A landscape with many valleys, sampled at points; each row gives a point and its height.
From any point a ball rolls to the lowest of the 3 points nearest to it. It stops when none of these is lower. Distance is the straight distance between rows; heights are no part of it.
zupek h=1.60: [130 156 121 115 146 155  97 175 155 143 137  98 127  83 115 157 128 133
 141 131 139 110 151 146 128 136 153 119 115 104 153 130 136  95 167 131]
gesed h=2.81: [142  91 151 127  81 115 158 134 107 157 124 200 150 131 163  73 151 153
  97 169 121 141 121 120 111 131 115 103 129 185  51 157 127 212 150 125]
bedi h=2.88: [151 109 146 147  82 120 169 129  96 156 126 203 156 128 166  72 167 143
 102 166 134 144 107 123 107 122 115  97 144 187  62 155 116 223 144 117]
Kunes h=1.52: [127  65 149 105 101 114 134 140 123 142 105 136 135 145 154 108  99 153
  94 143  89 132 124 105 128 155 129 124 103 160  64 138 134 166 152 162]
Seda h=0.53: [121  90 152  80 158 124 133 106 155  96 122  62  94 163 116 145  66  83
 106 128  76 147 120 104 149 168 146 183 122 107 135  98 182 104 122 184]
mose h=3.25: [153 131 126 126 123 141 133 155 123 137 124 123 138 104 130 137 145 128
 124 132 119 120 123 127 120 131 133 122 120 129 123 143 123 133 151 123]
zelap h=1.41: [100  55 160  68 110 107 116 137 115 139 107 118 117 173 163  99  67 165
  95 133  87 133 140  96 142 175 124 147  81 146  52 133 158 164 166 191]
davo h=1.29: [111 182 125 138 161 143  72 161 158 132 157 114 116  86 106 161 122 129
 162 126 172  98 162 163 143 107 147 108 125  89 192 114 132  68 143 115]
Gov h=5.23: [113 168  97 161 134 123 126  46 115  90 118 150 112 146 101 151 161  88
 154 101 172 148 126 138 107  57 121 119 169 106 197  83  80  76  46  67]
loker h=1.36: [ 88 181 116 164 152 146  78 114 136 104 129 130 103 102 108 171 138 120
 168 108 204 110 150 158 141  56 149  96 141  89 236  82  80  32  89  97]
Puru h=2.45: [127 106 138 106 168 116 138 106 162  94 127  67  98 163 110 158  73  78
 118 118  80 144 119 115 148 160 138 176 130 108 144 104 174 102 115 170]
pes h=2.87: [158 164 120 163 114 134 155 124  82 138 132 158 151 116 135 108 185 134
 132 125 154 130 101 135 109 102 106 121 144 135 124 153  98 163 115  95]
Ratil h=1.64: [126  49 161  89 102 101 139 123 122 121 105 129 144 184 164  90  84 133
  89 134  72 153 104  85 139 154 122 154 104 153  63 127 152 171 124 170]
Pabi h=1.27: [121  84 161  60 148 133 127 119 152 105 113  60  89 166 126 147  61  99
 100 132  84 142 133  99 149 174 153 182 111 100 128  98 188  99 148 193]
sumal h=2.09: [112  80 144  76 113 135 118 156 131 148 105  99 111 136 152 133  85 166
 102 132  98 112 148 111 129 167 146 130  86 136  90 136 142 132 175 183]
Zek h=5.25: [140 153 112 135 152 121 129 126 138 113 141 121 119 115 105 152 139 105
 139 124 128 129 134 136 129 123 121 145 145 117 149 132 138 102 108 104]
saguf h=1.66: [128 105 138  80 144 146 117 139 154 135 116  68 108 120 129 156  87 125
 108 128  98 126 142 113 137 172 153 151 100 113 130 121 163 100 161 181]
Zesar h=3.50: [170 101 129 141 121 110 175 107 120  99 130 145 146 142 131 117 135  99
 107 121 101 147  86 106 117 128  98 161 144 139 107 133 142 147  97 106]
buv h=2.39: [117 171 117 153  97 170 114 177  91 183 132 154 173  84 140 101 183 172
 150 142 180 105 144 155 122 113 142  69 138 137 128 153  80 183 196 115]
fekod h=1.91: [142 190 112 170 116 155 128 126  85 158 136 151 154  98 135 111 195 153
 151 116 181 115 115 148 115  95 102 122 149 132 144 152  86 149 118  91]
nem h=1.75: [128 179 119 144 119 171 100 180 105 164 140 132 165  72 135 119 175 164
 160 126 183  96 139 157 128 105 144  98 129 114 156 147  94 139 176 108]
gileb h=6.44: [132 127 103 148 151  97 151  65 142  64 118 130 100 180  81 170 124  76
 146  89 118 145 118 126 114  87 123 141 150  96 180  82 116  63  40  81]
bobu h=6.36: [123 128 127 120 182 111 126 113 165 101 128  63  95 150  98 175  77  85
 134 111  87 140 139 131 145 152 141 161 113  96 167  95 163  78 102 161]
nege h=2.76: [140 195 101 190 106 156 136  92  82 153 130 165 156 104 141 101 205 157
 146 107 188 122 110 150 102  85  82 121 158 139 139 150  76 161  89  77]
dasof h=2.97: [106 172  96 163 136 136 109  55 127  83 113 129 110 130 109 165 159  96
 156  97 189 139 125 143 116  48 137 112 159  95 227  72  68  52  49  70]
gonof h=0.79: [133  60 151 112  96 102 146 127 124 133 112 154 154 162 163  89 107 139
  90 144  87 145 103  97 132 147 114 131 108 172  60 134 140 183 127 150]
rez h=2.78: [146  90 124 134 150  99 167  80 153  80 140 112 118 172 110 134  98  74
 112 112  79 155  85  99 138 147 113 177 150 123 124 113 167 116  80 137]
Dusa h=3.01: [120 117 135 123  85 134 136 161 107 175 126 170 143 103 147  92 147 168
 125 162 138 114 143 133 115 140 139  75 119 164  77 163 114 190 192 135]
vivi h=7.30: [115 115 146 102 192 109 131 110 165  93 125  49  87 171 104 176  63  83
 131 109  78 144 132 124 149 158 149 172 106  83 174  85 172  69 103 179]
miza h=3.32: [113 158 116 141 169 117 103 120 154  89 129 101 100 139  93 186 106 102
 155 108 137 125 152 151 136  98 139 121 121  91 203  91 121  36  80 109]
luraf h=1.99: [106 170 126 136 177 122  84 146 165 117 141  97 107 116  96 185 103 114
 155 116 144 112 157 166 143 110 142 112 109  84 201  93 137  41 114 120]
pili h=2.13: [152 103 141 140  95 116 163 136 100 145 120 172 152 130 155  97 155 137
 104 155 119 138 105 124 114 120 119 104 128 168  85 150 115 194 144 117]
gobo h=3.59: [105 104 133 101  82 130 123 170 119 178 132 165 134  99 150  95 126 187
 118 157 131 104 159 127 117 160 141  81 105 160  56 168 123 186 201 144]
Bover h=1.21: [128  72 148 113  91 110 141 139 117 150 117 165 146 141 161  91 122 152
  96 158 102 134 121 106 119 147 120 111 108 176  52 147 130 188 153 147]
Dum h=1.48: [129 174 117 128 140 163  92 178 137 150 143 117 136  74 122 140 151 144
 156 126 171  99 152 159 133 116 148 112 130 100 164 138 117 102 167 115]
zorof h=1.83: [124 173 110 142 152 121 108 118 140 113 142 125 112 116 101 153 141 111
 154 122 151 125 145 151 133 102 126 129 147 108 174 122 126  83 101  96]
biba h=1.61: [113  92 167  71 185 114 134 106 160  85 123  38  78 187 111 161  55  73
 109 129  78 146 123 112 150 175 157 182 112  82 158  82 187  86 131 199]
vozaz h=1.06: [149 118 137 137 104 129 155 146 102 145 116 146 151 122 144 109 155 138
 110 145 122 129 110 126 111 126 127 102 124 157  98 156 111 171 157 119]
kazi h=3.08: [144 183 113 194  87 164 147 119  76 178 130 190 173 108 153  73 217 162
 129 143 181 126 103 148  98 108  95  90 148 176  99 156  75 230 143 107]
viviv h=5.42: [158 105 124 131 138 117 156 112 137  99 136 117 127 139 120 134 120  95
 109 121  95 147  99 108 131 138 112 161 140 129 117 129 149 124 102 126]
beva h=1.55: [ 93  69 159  59 108 101 104 151 116 153 132 132 114 163 177  78  67 186
  98 147 106 126 153  90 140 190 110 148  75 157  23 146 164 201 174 198]
sebig h=2.37: [102 143 122 120  88 160 113 192 107 185 133 155 149  82 145 102 152 185
 136 159 155  96 164 142 118 140 158  56 125 139 102 158 103 176 221 131]
nagig h=6.47: [136 131 124 121 164 123 125 129 161 111 133  87 111 119 108 160 103  99
 123 127 101 128 134 128 134 144 134 154 125 118 142 119 151  99 119 142]
bepa h=1.30: [129 187 113 150 132 150 104 141 117 141 145 134 131  87 118 130 169 144
 159 123 179 109 138 153 132  98 126 128 153 110 164 140 108 111 126  94]
zosin h=7.06: [139 111 127 117 151 123 137 119 154 106 126  92 112 132 115 153  99  91
 120 120  90 134 119 116 136 153 129 160 130 121 133 125 160 106 120 149]
zok h=3.44: [145 106 128 110 132 137 132 141 139 129 119 102 127 116 131 140 117 118
 106 129 101 125 121 117 129 148 135 141 117 134 116 138 140 118 143 142]
tusog h=3.30: [135  78 142 110 152  95 153  78 156  67 137  89 105 194 115 121  77  67
 108 110  67 161  82  90 156 157 124 191 143 116 130  98 182 115  91 165]
vepe h=4.04: [152 170 119 188  97 148 160 111  67 157 129 178 162 120 147  89 199 145
 126 132 166 133 100 140 101 100  92 108 146 160 111 151  85 206 120 100]
raf h=3.42: [122 103 126 128 181  91 145  87 161  78 128  74  97 190  97 160  76  72
 131 100  72 147 107 115 148 146 129 178 130  98 161  94 167  84  76 155]
padi h=1.62: [130 163 124 128 123 170 102 190 119 159 138 120 152  74 133 130 159 158
 154 129 168  97 150 152 125 122 156  92 124 104 153 144 104 125 189 116]
Fot h=1.56: [127 195 108 167 117 171 104 143  97 161 145 145 157  77 131 116 187 166
 164 112 197 101 129 160 127  92 115 115 152 120 159 149  82 137 132  92]
dif h=1.44: [106 172 124 138 174 131  73 155 168 122 149 101 107 101 101 176 110 119
 159 120 160 104 166 165 145 111 150 110 116  86 198 104 133  55 131 121]
Bubud h=4.79: [154 133 123 130 133 131 142 137 129 119 129 118 129 112 118 138 137 112
 121 130 115 127 120 125 122 130 118 142 133 123 131 142 133 122 129 116]
Posuz h=3.62: [137  59 156  81 119 127 141 123 130 113 107  98 120 165 145 114  81 121
  87 122  75 147 106  88 144 160 131 172 111 136  94 127 162 134 135 177]
vab h=4.11: [165 126 133 151 111 123 164 125  92 128 128 158 151 130 141 110 160 122
 110 135 124 137  95 124 112 118 106 121 137 147 105 150 114 172 122 107]
Pelo h=1.35: [ 94 179 126 157 162 143  74 130 150 110 136 121 100 106 106 175 126 118
 169 107 193 106 156 163 147  69 153  96 132  83 233  90  95  30  99 101]
fop h=2.98: [161 118 132 136 118 128 153 138 108 128 121 140 144 125 134 120 145 123
 109 134 117 133 104 123 118 125 118 129 127 141 109 146 120 146 133 116]
lurev h=2.46: [115 164 121 149  82 168 129 167  89 194 133 171 166  89 146  86 183 178
 141 155 175 104 145 149 116 125 140  68 145 160 105 159  89 203 199 121]
Mobef h=4.06: [126 141 122 111 162 140 103 148 171 127 132  81 112 106 109 167 105 110
 131 131 112 120 145 136 136 151 145 140 110 107 156 115 153  86 145 152]
las h=3.29: [154  51 154 105 103 104 158 109 130  98 112 131 150 185 161  91  98 115
  89 126  70 157  72  79 134 153 115 166 125 150  75 120 156 163 100 154]
vola h=1.13: [126  97 145  78 148 140 120 132 154 121 113  64  98 138 127 153  79 112
 105 130  91 136 135 109 144 174 154 168 110 114 132 111 171 105 149 184]
beda h=1.94: [139 170 119 141 122 151 120 166 108 153 135 130 149  90 129 127 174 149
 150 128 158 109 130 145 123 110 134 110 134 118 142 152 107 134 159 104]
disi h=2.80: [170  78 138 134 116 110 176 103 131  95 127 141 148 157 140 111 124  99
  98 121  88 149  70  94 129 136 100 162 137 144  96 127 151 152  91 122]
Povo h=7.49: [125 140 116 132 174 110 119 119 160 103 137  93 107 133  99 166 102  91
 137 120 107 133 139 138 137 136 133 145 126 105 166 110 149  79 100 131]
ruzom h=1.37: [111  57 153  79  94  90 122 134 125 152 125 165 145 164 184  60  93 166
  90 150  91 146 125  86 139 175 102 148  99 178  13 145 160 216 138 171]
Zipu h=6.61: [153 139 108 148 138 108 165  87 122  95 144 153 121 142 104 128 143  89
 131 114 122 145 110 121 118 114  95 155 160 124 131 128 136 124  71  88]
depor h=1.39: [125 173 120 126 151 152  86 171 154 140 149 109 128  80 111 150 138 130
 156 129 159 103 158 153 136 123 151 118 121  93 173 126 134  86 159 117]
zuvi h=1.33: [ 88 186 118 166 148 149  72 126 146 122 144 131 105  93 107 162 139 129
 178 114 210 100 157 170 148  68 146  95 149  92 226  97  88  51 108 102]
fure h=3.18: [127 114 132 121 101 134 133 163 109 161 120 149 144 110 140 111 141 159
 115 153 121 117 139 131 114 138 143  86 111 156  94 154 115 165 182 131]
suze h=3.74: [138 125 126 106 133 150 117 161 143 138 120 100 129  96 128 147 117 136
 120 130 115 117 136 128 127 150 147 125 110 122 129 137 136 109 161 144]
foti h=1.42: [117 195 113 157 125 173  92 152 119 160 150 138 144  71 128 126 174 159
 170 114 203  97 143 163 134  89 126 120 151 107 174 144  92 113 136  97]
fep h=2.89: [136 125 127 103 142 147 116 149 156 133 124  87 117 105 122 155 108 122
 119 130 107 122 141 126 131 157 151 140 108 116 134 128 149  99 157 153]
lave h=1.45: [105 172 110 153 150 133  93  97 134  92 123 123 103 125 103 178 139 106
 166 105 184 126 147 155 132  65 142 105 143  90 225  82  92  33  71  89]
Zas h=2.08: [120  85 146  70 128 150 121 146 144 136 104  76 107 132 138 144  83 146
 101 129  95 123 142 107 139 170 157 150  95 120 114 127 160 110 167 186]
luvi h=1.31: [124  53 156  83  84  81 136 122 133 139 129 195 167 176 195  35 116 163
  95 154  77 168 100  83 131 169  84 156 115 187   4 139 165 231 108 148]
dulo h=2.35: [145 148 122 124 131 150 121 168 121 144 130 119 138  91 128 135 151 140
 135 130 137 111 131 138 126 126 142 116 123 116 138 146 118 120 161 117]
Nedi h=1.26: [ 94 188 125 157 155 159  66 156 147 141 154 128 115  73 108 153 133 138
 177 116 206  90 170 175 149  86 151 104 137  84 210 110 108  62 137 112]
rut h=0.77: [156 130 117 136 142 121 147 119 135 109 139 123 122 122 111 141 130  98
 123 124 112 134 117 124 126 127 113 152 137 124 128 136 141 117 104 108]
lipi h=2.96: [103 183  93 176 127 137 110  51 120 108 119 148 114 128 109 140 167 108
 157 110 194 138 127 149 117  58 120 111 174 118 204  92  72  83  56  71]
zegi h=5.39: [139 174 109 149 135 127 129 111 116 126 145 143 124 109 114 135 159 121
 149 120 156 131 129 140 127 104 115 134 155 119 154 140 120 111  98  89]
peku h=1.09: [155  79 145 135  98 112 166 127 113 124 117 156 153 149 154 102 129 121
  98 147  95 141  91 111 121 132 114 124 123 166  79 141 128 177 128 125]
Saz h=4.23: [131 115 132 103 119 151 119 169 138 145 115 105 129 104 137 140 121 151
 116 137 112 112 141 131 122 153 149 117  98 128 119 138 128 119 180 149]
Fil h=3.61: [114 166 107 153 146 114 121  81 131  88 127 135 107 145  95 161 140  94
 158 111 155 137 139 141 121  76 126 118 156 104 190  96 105  64  61  81]
tofir h=1.32: [118 100 156  89 176 113 136 105 161  89 126  55  89 176 111 152  63  76
 114 124  73 148 125 110 150 168 149 183 116  92 151  92 185  94 121 186]
doduz h=1.12: [113  66 149  98  89  98 126 139 126 160 123 173 142 140 172  74 106 170
  97 154 104 133 132 103 128 159 111 126 102 178  26 154 146 203 152 158]
sulu h=1.74: [135 153 127 145 108 146 134 166  92 165 126 142 158 100 137 110 173 154
 139 143 153 113 128 142 118 120 139  89 127 138 122 155  97 165 175 116]
bas h=1.34: [ 96  60 171  46 119 115 114 150 116 136 110  99 101 173 165 112  58 176
  97 131  97 125 151  95 143 185 133 153  73 126  68 130 161 151 174 205]
Zerip h=2.31: [108 164 119 135 101 180 110 200 101 182 130 143 171  72 142 110 165 177
 153 142 177  90 162 155 124 126 158  61 127 122 135 150  87 170 215 122]
Kugob h=1.23: [108 173 118 148 159 119  94 125 148 109 144 117 108 115  98 166 126 113
 163 122 160 118 151 156 137  99 141 113 139  98 198 105 120  58 101 101]
Lefur h=1.88: [149 168 123 155 113 145 138 144  87 155 133 149 154 103 134 111 184 146
 139 130 154 121 115 143 119 103 121 107 139 133 134 155  96 162 145 101]
dad h=1.38: [108  72 143  94  92 107 120 146 125 164 124 162 132 131 167  86 100 180
  99 153 109 122 148 105 129 169 120 122  96 175  33 157 145 194 172 166]
lumin h=2.77: [145 157 128 170  82 146 155 132  80 179 129 192 163 112 155  72 196 159
 122 158 165 131 109 139 107 114 113  85 150 182  88 159  95 225 156 118]
sal h=0.94: [106 185 114 151 153 134  86 126 140 124 148 128 111 103 105 155 142 121
 166 121 177 113 152 162 141  91 140 113 146 101 195 111 113  70 106  97]
Fevel h=4.32: [143 100 136 115 112 133 138 152 123 141 113 125 138 122 143 128 128 142
 107 140 105 123 125 117 120 143 135 119 108 147  99 148 123 147 161 139]
Mal h=1.93: [122 146 125 118 115 167 107 194 121 164 127 120 146  85 137 129 148 167
 141 136 146  99 150 147 121 138 158  80 109 116 133 149 104 137 202 127]
pomor h=2.20: [109 152 126 128  98 168 112 194 109 174 128 138 158  84 142 110 160 175
 143 146 160  95 158 148 121 132 161  65 120 128 124 149  96 159 213 125]
Kupap h=2.26: [145 183 110 158 119 144 131 122  93 142 134 146 141 101 128 117 184 139
 147 117 173 123 118 144 117  98 108 131 151 126 145 149  99 138 112  90]
kupas h=4.56: [138 112 117 134 160 103 151  96 154  90 135 104 113 156 102 150  99  81
 122 113  90 146 114 119 136 140 115 164 145 118 136 111 156 104  88 130]
rebo h=2.71: [135 189 113 194  82 174 136 131  80 195 129 186 179  93 150  75 216 173
 136 144 187 121 115 155 105 111 106  78 153 178 100 160  75 228 156 113]
bova h=6.84: [134 150 109 149 156 107 138  97 135  95 141 129 111 133  96 150 131  93
 142 118 127 138 131 132 127 113 112 144 152 118 154 119 133  97  83  95]
Pusoz h=7.51: [131 110 104 150 162  86 164  63 150  60 134 128 109 188  82 154 105  71
 139  95  96 154 107 114 126 114 107 163 147 111 153  94 138  91  43 103]
Dugub h=6.30: [127 125 108 147 166  92 143  85 154  75 127 109 104 176  83 171 104  82
 145  93 100 143 128 129 132 114 123 150 136 101 175  92 131  66  52 105]
guzib h=1.43: [106 172 124 147 166 130  80 129 157 106 135 108 103 117 101 188 113 116
 159 108 168 109 158 160 144  80 146 105 124  84 225  88 111  23  97 106]
pir h=4.41: [160 125 117 140 135 115 157 113 127 102 136 134 130 129 115 135 134  98
 121 120 113 140 108 115 124 127 106 151 148 131 124 136 139 127 101 101]
Kega h=1.11: [124 181 114 141 148 145  96 150 138 132 153 127 122  88 112 145 150 127
 159 126 170 111 151 156 140 104 135 122 142 101 174 131 120  91 131  98]
sigat h=8.27: [116 141 124 126 182 115 111 127 169 104 139  73 101 138  98 180  88  98
 136 113 104 129 148 146 142 137 140 144 111  94 179  94 153  63 102 146]
dolu h=5.59: [142 166 109 155 128 119 143  89 108 112 139 154 121 124 106 127 159 108
 142 113 151 142 120 130 120  99 100 142 163 121 146 133 121 119  81  78]
pag h=3.58: [119 108 132  99 108 152 114 176 134 157 113 113 132 104 140 135 119 168
 121 140 119 106 149 132 118 158 153  92  96 129 109 148 121 130 193 151]
bamo h=1.07: [138  63 154 114  81  95 154 116 125 143 125 199 165 162 179  58 129 150
  92 162  99 156 104 100 123 144  99 128 124 193  28 145 150 218 122 133]
Kozu h=2.75: [147  63 152 109 109 115 152 118 129 113 109 121 140 160 153 110 100 118
  91 131  81 146  95  92 132 147 123 157 120 145  86 129 148 150 121 154]
gogot h=1.04: [155  69 145 119 128 112 160  94 144  86 125 110 131 173 134 116  95  85
  97 117  73 157  75  82 143 153 111 181 139 133 103 118 171 133  93 151]
Bop h=1.65: [120  60 169  45 125 129 123 134 124 120 101  80 102 171 148 124  58 135
  92 125  86 139 135  89 141 171 145 175  93 115  93 117 173 120 157 196]
repoz h=0.96: [127  62 150 108  90  96 143 128 127 148 119 178 152 155 174  70 112 155
  92 160  94 147 116 100 125 155 107 129 113 187  30 145 144 202 133 151]
pidof h=2.03: [149 140 133 157  96 135 157 141  80 164 123 175 154 115 149  90 177 147
 120 154 149 130 113 134 109 114 120  89 138 166  95 157  98 201 159 117]
mogo h=2.12: [111 162 111 146 158 112 107 104 144  86 130 118  99 142  97 177 122  99
 158 106 151 129 146 152 131  81 135 112 139  96 205  90 110  46  74  88]
vube h=1.25: [137  98 135  93 132 145 127 143 149 127 112  83 120 124 131 147  97 120
 110 131  94 131 131 110 135 160 145 152 107 124 119 129 156 112 153 166]
vudaf h=5.64: [125 167 100 153 141 113 139  77 118 100 134 151 110 141  97 140 152  98
 153 114 155 143 131 133 119  88 110 132 164 115 162 107 114  98  65  78]
Surez h=2.60: [103 127 130 112  75 148 126 181 107 191 133 171 143  86 147  90 147 189
 129 161 145 102 163 137 115 152 149  62 122 153  75 167 114 190 211 129]
nif h=1.72: [137 184 117 158 115 165 119 156  90 165 136 141 163  87 135 117 187 162
 153 124 176 108 127 152 120 103 128 102 141 130 145 150  85 154 156 104]
lazem h=3.24: [129 101 143 117  79 119 144 146 113 173 126 193 143 115 160  79 144 168
 105 165 125 127 133 121 112 140 124  90 119 180  50 162 125 204 170 132]
bigiz h=5.88: [109 158 127 127 188 121  90 140 178 110 133  69 100 129  99 200  76 110
 149 108 126 118 160 158 145 123 152 128  95  78 206  79 146  29 107 145]
mor h=3.64: [123 190  94 167 121 141 127  69 105 120 131 164 121 120 112 124 175 122
 158 111 181 137 127 145 115  75 103 130 173 125 169 121  94 113  65  70]
fud h=2.34: [127 197 101 183 109 160 123  96  98 150 131 163 150  94 133 109 198 153
 156 109 198 119 120 155 114  84  96 126 165 131 154 148  77 137  90  77]
pebe h=4.67: [122 173 107 155 138 123 124  89 118 109 137 145 116 127 101 142 154 107
 156 116 166 133 138 145 122  83 115 128 161 118 173 115 110  95  74  79]
saro h=7.13: [132 133 104 154 150  94 154  70 138  75 136 139 107 171  83 153 125  79
 147 106 118 148 120 126 121 107 107 149 156 109 159 100 126  88  52  90]
bino h=1.47: [124  78 162  58 136 141 124 130 143 120 109  68  96 150 135 140  68 121
  98 129  87 139 137  98 142 173 156 174 102 111 112 115 174 106 154 194]
Lafo h=1.92: [113  81 142 103  96 121 128 156 123 162 117 149 131 126 150 104 109 170
 104 152 114 119 139 118 118 157 135 103 100 168  59 153 129 174 181 158]
febin h=1.67: [103  73 148  81 107 120 116 150 123 155 106 115 113 142 156 113  82 180
 101 141  99 117 153 109 128 169 138 125  80 148  66 145 141 160 181 189]
vad h=3.13: [139  78 131 134 155  88 162  64 157  61 142  99 112 197 109 122  86  68
 116 104  72 162  74  83 151 152 111 189 146 122 128 101 179 119  71 145]
fisu h=7.35: [119 128 140  99 185 118 112 124 167 112 130  53  95 140 107 178  71  95
 127 121  93 131 142 131 144 162 153 159 105  90 165  93 171  76 128 182]
vubol h=1.20: [114 187 122 147 148 155  80 158 143 140 154 128 124  75 111 147 147 137
 169 126 188  99 159 167 141  97 146 115 141  95 186 129 115  86 140 110]
bego h=2.53: [134 128 128 119 112 147 126 175 117 158 122 130 145  99 136 125 147 160
 127 141 132 111 135 137 115 136 146  91 109 136 116 155 109 145 188 130]
Fup h=0.99: [149 141 131 145 108 137 148 148  92 156 127 155 152 113 142 106 173 143
 126 142 142 124 114 136 113 116 129  97 131 148 111 154 102 175 156 111]
Bama h=4.22: [139  89 136 112 148 112 149  98 155  92 125  85 113 164 115 135  87  79
 112 115  76 152 104  98 144 160 124 182 139 119 122 112 173 115 104 161]
limi h=4.29: [154 161 114 153 125 126 153 111  98 125 138 151 135 119 118 120 171 118
 133 119 149 131 109 129 115 106 103 141 153 125 131 145 117 137 101  83]
rela h=5.10: [128 155 116 126 166 127 105 140 164 120 141  96 111 109 103 167 115 110
 141 129 122 123 145 146 133 136 139 135 120 106 162 114 147  85 133 130]
fogi h=4.37: [123 115 123 130 178  99 141 100 160  85 130  81 101 166  95 164  86  79
 133 106  84 145 122 123 146 142 128 167 129 105 157 100 161  86  85 148]
lusor h=2.93: [142  72 144 100 116 125 145 133 131 123 105 109 130 145 144 123 100 125
  96 129  86 133 113 103 133 152 133 150 112 144  92 134 146 138 135 158]
bekav h=7.67: [113 153 125 125 186 122  93 139 172 114 134  67 101 128  99 186  84 104
 142 118 117 121 155 156 145 142 149 136  99  93 188  91 151  55 121 150]
gur h=5.40: [119 145 106 149 160  98 133  88 144  79 129 123 102 158  87 171 118  88
 150 105 126 137 136 136 126  97 124 133 144 102 181  90 121  66  62  91]
Sepin h=1.95: [ 99 184 101 167 136 135  99  76 123 105 128 141 109 118 108 152 158 111
 166 115 197 127 138 154 130  64 132 109 163 108 210  93  79  66  72  79]
Dar h=3.97: [ 99 108 131  95  79 138 115 179 126 185 136 155 127  92 154  95 114 204
 121 154 133  90 171 130 118 172 140  74 102 151  53 173 125 187 213 152]
neli h=1.90: [154  82 140 124 112 123 157 132 120 118 113 133 147 142 146 116 119 119
  94 132  93 140  96 103 122 139 117 141 121 147  89 142 133 153 129 136]
lil h=1.10: [ 98 193 109 163 136 150  88 114 135 129 144 140 120  88 114 140 159 137
 170 117 209 109 152 164 139  77 132 113 162 108 203 117  88  78 102  90]
pozun h=2.50: [118 182 118 170  78 183 124 158  91 201 131 177 185  78 145  82 200 185
 152 153 189 108 139 157 111 118 130  66 153 166 109 158  74 212 191 116]
Degim h=4.24: [155 140 125 138 126 129 143 138 111 128 131 132 134 108 125 131 157 122
 126 127 129 129 115 128 116 124 121 130 134 130 129 149 121 133 130 105]
mumib h=7.08: [123 138 114 137 176 103 130 103 160  82 124  96 100 157  89 183  99  89
 148  99 105 138 141 137 137 114 130 145 125  92 186  90 136  51  63 117]
feme h=1.15: [128  53 157  98  88  88 145 115 132 137 114 184 164 177 184  56 110 149
  91 152  82 158 100  89 126 156 102 143 115 183  24 132 152 214 112 148]
Dor h=2.72: [ 98  90 139  90  92 126 115 163 126 172 121 141 122 118 154 107  99 187
 115 151 115 102 164 121 120 174 136  97  93 158  58 160 129 171 197 171]
siga h=3.60: [109  90 138 101  81 118 125 164 122 177 132 170 131 107 158  86 117 190
 109 157 125 109 156 116 118 163 126  97 102 170  40 170 131 197 194 151]
lito h=0.95: [156  63 149 132  96 102 169 115 122 115 116 163 165 168 165  89 125 126
  87 145  88 152  82  97 118 134 106 133 124 168  63 128 135 187 111 129]
ran h=7.68: [146 113 109 149 150  93 169  76 149  77 139 135 117 165  93 139 118  75
 130 109 103 152 102 115 126 127 103 165 154 125 133 111 146 113  65 105]
nutub h=1.51: [118  57 157  91 103 110 130 133 122 134 102 127 134 168 162  96  88 148
  91 136  82 142 119  97 134 158 125 144 100 156  57 135 145 166 146 175]
saka h=2.40: [120  65 154  77 116 130 127 142 125 133 104 103 116 154 149 121  82 150
  92 130  90 132 134  96 135 167 141 146  92 140  84 131 146 134 158 179]
Nemu h=2.43: [138 178 120 174  98 158 136 141  80 171 132 162 168  99 142  95 203 161
 143 136 174 116 114 151 112 105 119  93 144 151 120 157  81 194 157 105]
luv h=1.28: [131  45 158  97  91  87 144 115 128 122 108 160 161 192 177  67 100 141
  88 140  74 160  89  83 130 152 108 148 111 174  41 123 151 196 107 156]
ribas h=5.65: [164 139 117 154 125 116 169  98 100 109 142 160 134 128 118 115 161 104
 128 115 133 147  99 118 112 112  94 145 155 128 123 141 128 141  84  85]
kosof h=3.20: [126  82 123 137 177  80 165  60 160  57 131  88  97 215  93 143  82  68
 137  89  65 164  78  99 151 143 119 185 133 101 156  89 175  89  60 148]
sop h=6.02: [141 146 120 122 146 134 118 147 145 126 137 105 122  99 111 151 133 113
 133 130 120 123 133 134 128 139 133 136 128 119 144 136 140 103 137 125]
mubon h=1.24: [124 155 100 155 141 105 144  60 121  82 128 148 110 158  91 148 144  84
 153 105 145 144 123 133 114  79 111 134 164 110 173  98 103  89  47  72]
mukun h=2.79: [115  96 134 102  99 133 126 168 125 162 117 129 135 113 145 116 115 170
 113 149 117 105 154 128 116 154 148  88  97 149  84 153 119 158 193 154]
pafe h=3.09: [130 189  97 170 115 141 136  76  95 131 132 163 129 113 118 113 185 127
 152 107 183 137 121 142 112  86  94 134 170 127 151 133  96 125  70  74]

Where does a ball stop that starts at each point below?
siga: repoz
Kozu: gonof
lusor: gonof
depor: sal
fure: sal
Posuz: bas
Dar: repoz
mukun: repoz
Povo: vube
sebig: sal
pozun: sal

For each start below, name every point that the ball comes to, in order.
pag: bego > Mal > padi > Dum > vubol > Kega > sal
Surez: sebig > pomor > Mal > padi > Dum > vubol > Kega > sal
zupek: depor > davo > vubol > Kega > sal
